Each row is a point on a tangle of strands that fork and nearly touch. The rows are in no order.
Two points are linked if the straight distance between their rows is under 7.19. Some points are linked to none.
z764: |  2.041 | -2.578 | -2.273 |  2.223 | -0.686 | -2.136 |  5.437 |  3.534 |  1.229 |  1.148 | -2.270 | -2.288 | -0.792 | -1.164 |  1.002 |  1.035 | -2.287 |  5.375 | -1.902 |  2.023 | -0.931 | -2.351 |
z855: | -2.122 |  4.403 | -3.923 |  1.307 |  2.185 | -1.575 | -1.592 | -7.951 | -3.212 |  0.602 | -3.225 |  1.342 |  2.851 | -2.072 | -3.276 |  2.230 |  3.904 | -4.365 | -1.697 | -5.376 |  3.715 |  1.476 |
z382: | -1.465 | -1.467 |  3.741 | -4.198 | -4.359 |  3.241 | -3.193 |  5.508 |  1.056 | -4.172 |  5.041 |  3.463 | -0.842 |  1.099 |  4.836 | -2.708 | -1.090 |  5.099 | -1.569 | -3.052 | -2.465 | -3.617 |
z469: |  1.297 | -1.898 | -4.296 |  1.981 |  0.208 | -1.200 |  3.009 |  0.916 |  0.249 |  2.414 | -1.122 | -2.520 |  3.595 |  1.362 | -1.477 | -1.042 |  2.730 |  3.954 | -2.064 |  5.509 | -3.890 | -1.850 |
z286: | -6.596 |  0.062 | -0.095 | -1.857 |  1.773 |  1.729 | -8.235 | -1.577 |  5.600 | -0.758 |  0.089 | -0.736 | -1.814 |  2.659 | -1.587 | -3.506 |  6.011 |  4.687 |  1.357 |  1.889 | -2.962 | -2.121 |
z967: |  0.247 |  0.493 |  5.321 | -3.719 | -2.579 |  2.928 | -0.419 |  2.283 | -3.511 | -2.148 |  4.504 |  5.112 |  2.935 | -0.290 |  3.280 |  0.865 | -0.519 | -4.534 |  1.386 | -3.279 | -2.535 | -0.752 |
z360: | -0.293 |  0.185 |  2.581 | -2.398 | -0.857 | -0.028 |  3.793 |  2.209 | -1.336 | -0.722 |  1.434 |  2.935 | -0.901 | -1.299 |  2.400 |  2.327 | -0.995 | -2.086 |  0.748 | -5.383 |  0.081 | -2.664 |
z592: |  0.655 | -0.778 | -4.825 |  4.048 |  1.625 | -4.106 |  0.629 |  0.015 |  1.515 |  1.706 | -4.313 | -3.194 | -1.757 | -0.933 | -1.496 |  0.801 | -3.171 |  3.092 | -2.877 |  0.635 |  3.976 |  0.732 |
z371: |  0.610 |  2.210 | -1.226 |  0.340 |  0.766 | -0.274 |  0.442 | -5.738 | -4.779 |  1.290 |  0.720 |  0.491 |  4.789 | -0.357 | -2.852 |  0.649 |  4.197 | -5.824 |  0.828 | -1.765 | -0.180 |  1.960 |
z965: | -1.281 | -2.130 |  1.982 | -3.509 | -3.426 |  2.821 | -0.564 |  5.130 |  1.774 | -2.906 |  4.314 |  2.132 |  0.259 |  1.019 |  5.173 | -1.302 |  0.947 |  6.029 | -1.405 | -1.489 | -4.333 | -5.039 |
z133: | -1.504 |  1.023 |  6.219 | -3.879 | -1.746 |  2.878 | -2.525 |  3.645 | -2.001 | -3.830 |  4.797 |  6.241 |  1.722 | -0.185 |  3.937 | -0.848 | -1.060 | -2.848 | -0.275 | -5.147 | -1.587 | -1.145 |
z386: | -1.152 | -0.980 |  2.570 | -2.188 | -1.054 |  0.901 | -0.325 |  3.539 |  2.224 | -1.600 |  2.165 |  0.640 | -1.069 |  0.734 |  3.802 | -1.187 |  0.333 |  3.323 | -0.202 | -1.626 | -2.171 | -3.242 |
z843: | -0.126 |  0.044 |  1.564 | -0.304 |  0.579 | -1.275 |  2.616 | -0.083 | -1.259 |  0.092 | -0.359 |  1.293 | -0.759 | -1.034 |  1.061 |  1.750 | -1.320 | -3.696 |  0.221 | -4.831 |  1.547 | -0.731 |
z451: |  2.440 |  0.353 | -0.140 |  0.747 |  0.540 | -0.925 |  5.396 |  0.630 | -3.332 |  0.245 | -1.232 |  0.146 |  3.821 | -1.486 |  0.903 |  1.153 | -1.071 | -2.366 | -0.578 |  0.732 |  0.293 |  1.398 |
z195: |  0.545 |  0.603 |  0.466 |  1.518 |  2.043 | -2.012 |  0.670 | -0.118 | -0.120 | -0.233 | -3.575 |  0.934 | -2.411 | -1.901 | -1.224 |  1.200 | -5.680 | -3.277 | -0.318 | -1.547 |  4.849 |  2.643 |
z793: | -0.309 |  2.402 | -3.070 |  1.143 |  1.034 |  0.076 | -2.770 | -7.354 | -0.551 |  0.731 | -1.849 | -0.848 |  1.844 | -0.097 | -3.507 | -0.461 |  3.662 | -1.908 |  1.233 |  1.650 |  1.348 |  2.786 |
z236: |  0.379 |  0.743 |  1.392 |  0.876 |  1.903 | -1.669 |  2.520 |  0.372 | -1.363 |  0.391 | -2.485 |  1.703 | -0.670 | -1.805 | -0.097 |  1.945 | -3.930 | -3.796 | -0.154 | -3.889 |  3.672 |  1.355 |
z370: | -2.137 |  2.625 |  1.565 |  0.060 |  3.958 |  0.748 | -2.037 | -2.506 |  2.070 | -2.259 | -4.055 | -0.212 |  0.866 | -0.507 | -0.358 | -0.874 |  1.873 | -1.384 |  0.020 |  0.965 |  0.526 |  1.745 |
z497: |  1.069 |  0.169 |  3.121 | -0.833 | -2.046 |  2.980 |  6.319 |  5.842 | -0.591 | -1.618 |  0.773 |  1.787 | -1.158 | -3.346 |  3.667 |  1.154 | -6.579 |  0.422 |  0.297 | -1.179 | -0.653 | -1.356 |
z104: |  2.075 |  4.120 | -2.303 |  2.029 |  3.263 |  0.638 |  0.759 | -5.899 | -1.724 | -1.031 | -3.653 |  0.201 |  6.027 | -1.986 | -2.792 | -1.784 |  3.372 | -3.290 |  0.106 |  4.409 |  0.271 |  4.775 |
z45: | -0.841 |  0.400 |  4.224 | -2.196 |  0.072 |  3.565 |  1.761 |  4.948 | -0.091 | -3.704 |  0.937 |  2.510 |  3.121 | -1.063 |  4.629 | -1.654 | -1.614 |  1.710 | -0.123 |  0.895 | -2.913 | -1.549 |
z740: |  0.389 | -0.610 |  0.144 | -2.198 | -1.807 |  2.953 | -7.123 | -2.817 | -1.243 |  0.792 |  4.803 | -0.129 |  1.038 |  3.196 | -1.148 | -1.247 |  4.058 | -3.118 |  2.895 |  3.067 | -2.455 |  2.783 |
z144: | -0.113 | -3.028 | -2.214 |  1.035 | -2.346 | -3.246 | -2.434 |  2.227 |  3.040 |  2.169 |  2.217 | -2.359 | -6.446 |  3.509 | -1.795 |  0.563 | -0.979 |  4.485 | -0.100 |  0.431 |  1.319 | -1.476 |
z626: |  1.311 |  0.770 |  3.294 | -0.125 |  1.022 |  1.522 | -1.841 |  0.245 | -1.179 | -0.685 |  0.434 |  2.290 |  0.397 | -0.766 | -0.812 | -0.675 | -2.617 | -5.399 |  1.585 |  2.371 |  0.716 |  3.896 |
z376: | -1.331 |  0.193 |  1.810 | -0.935 |  0.585 | -0.695 | -2.571 |  0.297 |  1.958 | -0.353 |  0.629 | -0.007 | -3.568 |  2.032 | -0.001 | -0.101 | -0.034 | -0.061 |  1.250 | -3.068 |  1.140 |  0.263 |
z428: | -1.015 | -0.747 | -1.984 |  0.514 |  1.399 | -0.187 | -1.789 | -1.246 |  1.490 |  1.129 | -0.666 | -2.649 |  1.106 |  2.026 | -1.417 | -1.377 |  3.860 |  2.182 | -0.064 |  2.752 | -2.412 | -1.612 |
z456: | -3.256 |  3.580 |  1.571 | -0.536 |  4.248 |  0.901 | -1.784 | -5.281 |  0.822 | -1.614 | -3.110 |  1.664 |  0.952 | -1.413 | -0.886 | -0.140 |  3.518 | -2.884 |  0.588 | -2.893 |  0.975 |  1.358 |
z757: | -3.261 | -1.531 | -2.306 |  0.719 |  1.829 |  0.125 | -5.028 | -2.371 |  3.107 |  1.323 | -0.992 | -2.040 | -1.296 |  2.444 | -2.803 | -2.327 |  4.545 |  3.570 |  0.132 |  3.568 | -2.169 | -1.422 |
z475: | -0.349 | -0.250 |  2.561 | -2.670 | -0.643 |  2.505 | -6.557 | -0.332 |  1.015 | -0.797 |  3.334 |  0.876 | -0.682 |  1.998 | -0.298 | -1.311 |  1.744 | -1.984 |  2.192 |  1.800 | -1.257 |  2.551 |
z76: |  1.865 |  0.152 | -2.155 |  2.581 |  1.946 | -0.060 |  0.995 | -1.689 |  0.326 |  0.860 | -2.364 | -1.497 |  3.398 | -0.513 | -2.341 | -1.408 |  0.844 | -0.511 | -1.223 |  5.704 | -0.736 |  2.909 |
z777: | -1.499 | -1.423 | -4.927 |  1.910 |  0.812 | -0.482 | -0.559 | -1.294 |  0.574 |  2.861 | -0.939 | -3.122 |  2.725 |  1.988 | -2.974 | -1.602 |  5.411 |  3.745 | -1.530 |  4.562 | -3.729 | -2.159 |
z685: |  0.520 | -2.789 |  1.373 | -0.642 | -2.238 | -0.655 | -1.041 |  5.416 |  3.762 |  0.571 |  3.078 | -0.392 | -6.813 |  1.268 |  0.269 | -1.967 | -4.848 |  4.156 | -0.192 |  0.891 | -0.472 | -0.840 |
z288: | -1.250 |  0.452 |  5.495 | -1.889 |  0.820 |  0.096 |  0.097 |  1.779 | -0.672 | -1.017 |  1.269 |  5.071 | -2.323 | -1.812 |  0.590 |  1.550 | -2.548 | -6.287 |  1.029 | -5.860 |  1.864 |  0.092 |
z278: | -0.137 |  2.907 | -0.143 | -0.236 |  1.240 |  1.464 | -4.145 | -6.492 | -1.743 | -0.742 | -0.805 |  0.854 |  2.953 | -0.057 | -3.017 | -0.069 |  2.831 | -4.838 |  3.204 |  2.819 | -0.069 |  4.415 |
z605: | -3.486 |  1.219 |  1.662 | -0.710 |  3.216 |  2.015 | -4.901 | -0.973 |  4.712 | -1.379 | -3.317 |  0.036 |  1.284 |  0.758 | -0.403 | -2.940 |  3.215 |  2.259 |  0.375 |  5.174 | -2.120 |  1.616 |
z168: |  1.870 |  0.270 |  2.519 | -0.516 |  0.300 |  1.731 |  2.621 |  1.395 | -1.787 | -0.274 |  0.597 |  1.149 |  1.882 | -0.468 |  1.057 |  0.459 | -2.353 | -3.192 |  1.149 |  1.779 | -0.585 |  2.100 |
z714: |  2.496 | -2.257 |  0.510 | -1.833 | -5.437 |  2.275 |  3.447 |  3.267 | -2.018 | -0.100 |  4.824 |  0.770 |  0.665 | -0.032 |  2.913 |  1.952 | -2.094 |  0.981 |  0.978 |  0.414 | -2.108 | -2.003 |
z265: |  2.961 |  2.190 | -2.456 |  3.154 |  2.949 | -0.372 |  1.038 | -3.834 | -0.786 | -0.368 | -3.913 | -1.211 |  5.009 | -2.013 | -3.058 | -1.525 |  0.144 | -2.161 | -1.262 |  5.890 |  2.019 |  5.348 |
z548: |  1.126 | -3.087 | -2.379 |  0.378 | -2.905 | -2.962 |  0.351 |  1.251 |  1.150 |  2.339 |  2.242 | -2.502 | -4.500 |  1.720 | -0.672 |  0.638 | -0.482 |  3.920 |  0.011 | -1.051 |  0.682 | -2.909 |
z814: |  3.453 | -1.166 |  0.184 |  1.865 | -1.025 | -0.171 |  3.928 |  3.237 | -1.403 |  0.650 | -0.045 | -1.243 | -0.813 | -1.603 |  0.724 |  0.251 | -5.620 | -0.020 |  0.001 |  2.473 |  0.428 |  1.075 |
z774: |  1.136 |  0.792 |  0.084 | -0.649 | -0.803 |  2.043 | -5.239 | -4.701 | -2.104 |  0.182 |  2.087 |  0.221 |  2.126 |  0.616 | -1.863 | -0.088 |  2.334 | -5.032 |  2.803 |  2.952 | -0.955 |  4.144 |
z730: | -2.445 |  0.190 |  5.508 | -4.263 | -2.883 |  3.411 | -4.220 |  4.898 | -0.344 | -4.409 |  4.901 |  4.937 |  0.212 |  0.918 |  4.974 | -2.176 | -0.550 |  1.236 | -0.968 | -4.889 | -1.702 | -1.897 |
z429: |  1.614 | -1.773 |  1.821 |  1.287 |  0.110 |  0.207 | -0.732 |  3.399 |  2.582 |  0.621 | -0.082 | -1.325 | -5.369 |  0.438 | -0.117 | -1.223 | -6.206 |  0.495 |  0.225 |  2.480 |  1.914 |  1.636 |
z531: |  1.932 | -0.625 | -0.727 | -1.120 | -1.795 |  0.245 | -0.382 | -2.195 | -2.796 |  1.656 |  3.959 | -1.951 |  3.758 |  2.083 |  0.047 |  0.242 |  3.442 | -1.469 |  1.467 |  1.394 | -2.772 |  0.107 |
z57: |  0.463 | -0.468 |  1.521 |  0.927 |  1.499 |  0.131 | -2.236 |  1.343 |  2.999 |  0.068 | -1.915 | -0.914 | -4.411 |  0.329 | -1.355 | -1.073 | -3.772 | -0.249 |  0.597 |  3.143 |  2.080 |  2.676 |
z309: |  2.146 | -0.963 |  2.111 | -0.171 | -2.290 |  2.226 |  4.745 |  4.375 | -1.229 |  0.078 |  0.833 |  0.434 | -1.972 | -1.497 |  2.331 |  1.310 | -5.855 | -0.381 |  0.901 |  0.457 |  0.089 | -0.411 |
z502: |  0.466 |  0.430 | -0.394 |  2.783 |  2.155 | -1.467 | -1.403 | -0.744 |  1.213 |  0.158 | -3.537 | -1.207 | -3.741 | -1.908 | -2.081 |  0.418 | -5.041 | -1.379 |  0.003 |  1.479 |  4.509 |  3.905 |
z915: |  0.903 | -1.772 | -6.414 |  3.585 | -0.424 | -3.067 |  3.131 | -0.658 | -1.329 |  3.358 | -1.327 | -3.938 |  2.843 |  0.868 | -1.870 |  0.223 |  4.102 |  5.021 | -2.718 |  1.788 | -2.102 | -2.883 |
z827: | -0.305 |  0.662 |  4.067 | -0.879 |  0.383 |  3.057 |  5.184 |  4.215 | -0.217 | -2.436 | -0.144 |  2.254 |  1.786 | -2.524 |  3.893 | -0.373 | -3.812 | -0.344 | -0.167 | -0.076 | -1.786 | -0.870 |
z753: |  1.411 |  0.810 | -1.184 | -0.047 | -0.371 |  0.476 |  0.891 | -3.570 | -3.590 |  0.953 |  1.408 | -1.205 |  3.896 |  1.258 | -1.554 |  0.489 |  3.664 | -3.124 |  0.656 |  0.388 | -1.264 |  0.636 |
z26: |  3.315 | -0.116 | -2.451 |  1.553 | -1.576 | -1.793 |  7.061 | -0.081 | -4.128 |  0.532 | -0.709 |  0.147 |  3.137 | -1.592 |  1.103 |  2.352 | -1.931 | -1.450 | -1.202 | -1.640 |  0.754 | -0.590 |
z640: | -0.878 |  1.338 |  3.333 | -1.600 |  1.430 |  0.231 | -2.172 | -1.955 | -0.972 | -0.289 |  0.253 |  4.082 |  0.499 | -1.384 | -1.279 |  1.308 |  0.836 | -7.656 |  1.653 | -3.655 |  1.098 |  1.942 |
z213: |  0.832 | -2.015 |  2.142 |  0.083 | -3.144 |  0.525 | -0.048 |  5.341 |  1.652 |  0.921 |  2.528 | -0.142 | -7.173 |  0.341 |  0.505 | -1.490 | -7.374 |  1.902 |  0.152 |  1.087 |  0.841 |  0.403 |
z487: |  2.743 | -2.744 | -2.573 | -0.428 | -3.584 | -0.352 |  0.309 |  0.060 | -2.121 |  2.605 |  4.226 | -2.715 |  1.883 |  2.977 | -0.437 |  0.673 |  2.388 |  0.521 |  0.874 |  2.974 | -2.907 | -1.211 |
z30: | -0.668 |  0.121 | -4.315 |  1.585 | -0.658 | -3.518 |  2.901 | -2.618 | -1.631 |  2.402 | -1.218 | -3.634 |  0.230 |  0.756 | -0.205 |  1.589 |  3.774 |  2.845 | -2.118 | -5.508 |  1.236 | -3.311 |
z630: | -1.015 | -0.102 |  4.788 | -2.283 | -1.243 |  0.473 |  2.145 |  3.441 | -0.691 | -1.211 |  2.302 |  3.945 | -3.691 | -1.526 |  1.720 |  1.695 | -4.478 | -3.100 |  1.070 | -6.388 |  1.885 | -1.126 |
z976: | -0.735 | -0.201 | -0.615 |  0.981 |  2.600 | -0.812 | -0.362 | -0.246 |  2.537 |  0.647 | -3.002 | -2.051 | -0.464 |  0.781 | -0.355 | -1.125 |  1.767 |  1.847 | -0.945 |  2.236 |  0.041 |  0.343 |
z322: |  1.827 |  0.544 | -2.996 |  1.113 | -0.856 | -2.080 |  6.175 | -2.122 | -3.688 |  1.010 | -0.336 | -1.723 |  3.736 | -1.139 |  0.314 |  1.678 |  2.047 |  0.375 | -1.516 | -2.596 |  0.014 | -1.064 |
z22: |  3.885 | -2.990 | -0.844 | -0.804 | -4.376 |  1.380 |  2.272 |  2.596 | -1.858 |  1.342 |  4.280 | -0.963 |  1.116 |  1.151 |  1.437 |  0.445 | -0.618 |  0.720 |  1.285 |  3.338 | -2.484 | -0.425 |
z58: | -0.750 |  1.200 |  1.676 | -0.137 |  3.701 |  1.543 | -3.390 | -1.117 |  3.128 | -1.039 | -3.666 | -0.140 |  0.328 | -0.463 | -0.990 | -1.940 |  0.516 | -0.633 |  1.048 |  5.499 |  0.185 |  3.310 |
z798: |  0.050 |  0.372 | -4.489 |  3.668 |  3.087 | -0.901 | -1.748 | -2.119 |  2.352 |  0.785 | -4.108 | -1.950 |  2.835 | -0.328 | -3.931 | -1.813 |  1.544 |  2.458 | -1.188 |  7.779 | -0.265 |  2.672 |
z895: | -2.909 |  0.732 |  4.436 | -1.719 |  1.986 |  0.494 | -2.796 | -0.740 |  0.632 | -1.012 |  0.208 |  4.497 | -2.329 | -1.366 | -0.944 |  1.622 | -0.973 | -6.266 |  1.610 | -4.002 |  2.219 |  1.433 |
z617: | -1.742 |  1.845 |  0.203 |  1.871 |  3.757 | -3.196 |  1.208 | -0.651 |  2.086 | -0.574 | -5.773 | -0.085 | -2.728 | -1.728 | -0.467 |  1.257 | -1.676 |  0.327 | -1.551 | -4.207 |  4.061 |  0.391 |
z547: |  0.348 | -0.788 | -1.345 |  1.899 |  2.052 | -2.404 |  1.766 |  0.457 |  1.039 |  0.917 | -3.101 | -2.011 | -0.728 | -0.238 | -0.197 |  0.326 | -1.360 |  1.378 | -1.815 |  1.187 |  1.168 | -0.252 |
z175: | -6.518 |  1.672 |  1.193 | -2.029 |  1.408 |  2.820 | -7.539 | -2.481 |  3.356 | -1.599 |  0.926 | -0.514 | -0.856 |  2.356 | -0.382 | -3.792 |  6.480 |  2.088 |  1.193 | -0.444 | -2.910 | -2.744 |
z806: |  0.324 |  3.843 | -4.368 |  1.916 |  2.439 | -0.024 | -0.172 | -7.602 | -2.141 |  0.100 | -2.959 | -0.399 |  4.902 | -1.614 | -2.997 | -0.323 |  3.164 | -1.717 | -1.001 |  0.913 |  1.939 |  3.426 |
z422: |  1.870 |  0.311 |  0.074 |  2.257 |  0.429 | -1.301 |  5.918 |  2.622 | -1.078 |  0.406 | -2.789 | -0.650 | -0.934 | -2.618 |  0.895 |  0.935 | -5.877 | -0.782 | -1.394 | -0.421 |  2.416 |  1.023 |
z948: | -0.393 |  0.435 | -1.949 |  0.681 | -0.561 | -2.723 |  5.028 | -1.164 | -2.213 |  0.917 | -0.880 | -1.146 |  1.096 | -0.156 |  1.613 |  2.640 |  2.320 |  1.668 | -1.428 | -5.718 |  0.748 | -3.747 |
z279: |  0.422 |  2.176 | -7.000 |  3.893 |  2.841 | -1.546 | -2.160 | -5.475 |  0.803 |  1.606 | -6.503 | -2.270 |  2.695 | -1.412 | -3.845 | -1.551 |  2.036 |  2.626 | -2.424 |  5.682 |  1.829 |  2.355 |
z792: |  1.822 | -0.477 | -0.728 |  1.443 | -0.340 | -2.969 |  5.576 |  1.572 | -1.126 |  0.857 | -1.427 | -1.115 | -2.454 | -2.035 |  0.912 |  2.606 | -4.147 |  0.520 | -0.943 | -4.297 |  2.282 | -1.103 |
z668: |  1.663 | -2.803 | -1.188 |  0.311 | -3.060 | -0.027 |  5.980 |  4.788 |  1.021 |  0.102 |  0.519 | -1.379 | -0.896 | -1.467 |  2.278 |  2.156 | -2.897 |  5.484 | -0.719 |  1.461 | -1.504 | -3.632 |
z561: |  2.136 | -2.204 | -0.382 | -1.945 | -4.921 |  2.956 |  5.113 |  4.673 | -0.331 | -0.927 |  3.635 |  0.221 |  0.343 | -1.104 |  3.870 |  3.101 | -1.438 |  4.344 |  0.352 |  1.231 | -2.258 | -3.688 |
z75: |  2.243 | -2.170 | -2.212 |  0.630 | -3.367 | -3.052 |  4.734 |  2.496 | -0.644 |  1.468 |  0.955 | -2.060 | -2.721 |  0.000 |  1.561 |  2.987 | -3.169 |  2.358 | -0.267 | -2.561 |  1.909 | -2.275 |
z551: | -0.144 |  0.084 | -3.703 |  3.005 |  0.789 | -4.347 | -1.136 | -1.797 |  1.062 |  1.575 | -2.578 | -2.517 | -3.695 | -0.268 | -1.725 |  1.095 | -1.279 |  2.332 | -0.766 | -1.894 |  4.572 |  0.031 |
z358: |  0.397 |  2.899 | -3.104 |  1.473 |  1.091 | -1.828 |  1.676 | -6.112 | -4.345 |  1.136 | -1.361 |  1.663 |  4.326 | -1.518 | -2.725 |  2.034 |  3.469 | -4.794 | -1.316 | -4.208 |  2.827 |  0.966 |
z48: | -3.634 | -1.219 | -1.562 | -0.833 |  0.168 |  1.023 | -7.770 | -0.969 |  4.599 |  0.663 |  0.922 | -1.034 | -2.994 |  3.459 | -2.686 | -2.325 |  5.008 |  3.814 |  1.136 |  3.045 | -2.517 | -1.930 |
z365: |  0.131 | -3.267 | -0.455 |  0.421 | -1.395 | -2.314 | -3.838 |  3.906 |  4.930 |  2.018 |  1.872 | -0.966 | -7.898 |  2.213 | -1.898 | -1.136 | -2.536 |  5.516 | -0.558 |  1.572 |  0.778 | -1.336 |
z636: |  0.707 | -1.060 | -5.738 |  1.919 | -0.426 | -3.081 |  2.648 | -2.304 | -1.828 |  2.280 | -0.895 | -4.104 |  1.698 |  1.489 | -0.981 |  0.885 |  3.454 |  3.400 | -1.725 | -1.689 |  0.332 | -2.646 |
z511: | -1.502 | -0.106 |  3.397 | -2.284 |  0.254 | -0.056 | -0.403 |  1.812 |  1.442 | -1.141 |  0.654 |  1.161 | -1.982 |  1.186 |  2.116 | -0.291 |  0.537 |  0.544 |  0.647 | -3.224 | -0.169 | -1.589 |
z754: |  0.080 | -0.014 |  3.558 | -2.048 |  0.361 |  2.084 | -4.030 |  0.890 |  0.272 | -0.554 |  2.361 |  1.410 | -1.387 |  0.952 |  0.120 | -0.749 | -1.444 | -3.464 |  1.696 |  1.358 | -0.132 |  2.959 |
z722: | -0.895 | -0.500 | -0.427 |  0.979 |  0.129 | -3.297 | -1.743 | -0.478 |  1.728 |  1.040 | -0.302 | -1.947 | -6.057 |  1.471 | -1.186 |  0.913 | -1.671 |  0.887 |  0.349 | -2.538 |  3.479 | -0.014 |
z835: |  2.229 | -2.681 | -1.379 | -0.163 | -3.136 | -1.354 |  2.622 |  1.014 | -1.455 |  1.343 |  2.372 | -2.120 | -2.024 |  1.943 |  0.843 |  1.665 | -0.252 |  1.956 |  0.382 | -1.081 |  0.041 | -2.795 |
z127: | -4.672 |  2.425 |  2.369 | -1.965 |  3.027 |  3.205 | -6.738 | -1.893 |  4.058 | -2.937 | -1.012 |  0.410 |  0.979 |  1.758 |  0.100 | -3.446 |  4.661 |  1.524 |  1.661 |  1.622 | -2.203 | -0.102 |
z341: |  0.824 | -0.366 |  3.404 | -4.162 | -3.694 |  2.933 | -0.316 |  2.659 | -2.966 | -1.639 |  5.818 |  2.849 |  3.596 |  0.467 |  3.823 |  0.150 |  0.892 | -1.693 |  0.866 | -1.345 | -3.432 | -1.067 |
z574: |  1.069 | -0.549 |  3.296 | -2.270 | -1.536 |  2.739 |  0.673 |  3.760 | -0.951 | -2.349 |  2.976 |  1.824 |  2.259 |  0.285 |  3.737 | -1.000 | -0.280 | -0.317 |  0.257 |  0.654 | -3.249 | -0.909 |
z321: | -3.611 |  4.244 | -1.591 |  0.478 |  3.579 | -0.759 | -1.580 | -6.656 | -0.688 | -0.637 | -4.285 |  1.429 |  1.602 | -1.820 | -2.073 |  0.651 |  3.895 | -3.495 | -0.204 | -4.311 |  2.678 |  0.822 |

A fork is a point with three links, a tip a point with one. Leave the first point through the second and follow the links. Name the first fork or tip that comes.
z22 / z487 -> z428
z451 / z168 -> z279
z605 / z58 -> z764
z429 / z57 -> z640

Name the points in between on the shortest way along the links from the first point to the second, in order.
z45 / z722 -> z574 > z341 > z967 > z133 > z730 > z382 > z965 > z386 > z511 > z376
z574 / z57 -> z45 > z827 > z497 > z309 > z814 > z422 > z792 > z75 > z835 > z548 > z144 > z365 > z685 > z213 > z429
z30 / z358 -> z636 > z915 > z469 > z777 > z428 > z757 > z48 > z286 > z175 > z127 > z605 > z58 > z370 > z456 > z321 > z855
z288 / z213 -> z630 > z360 > z843 > z236 > z195 > z502 > z57 > z429
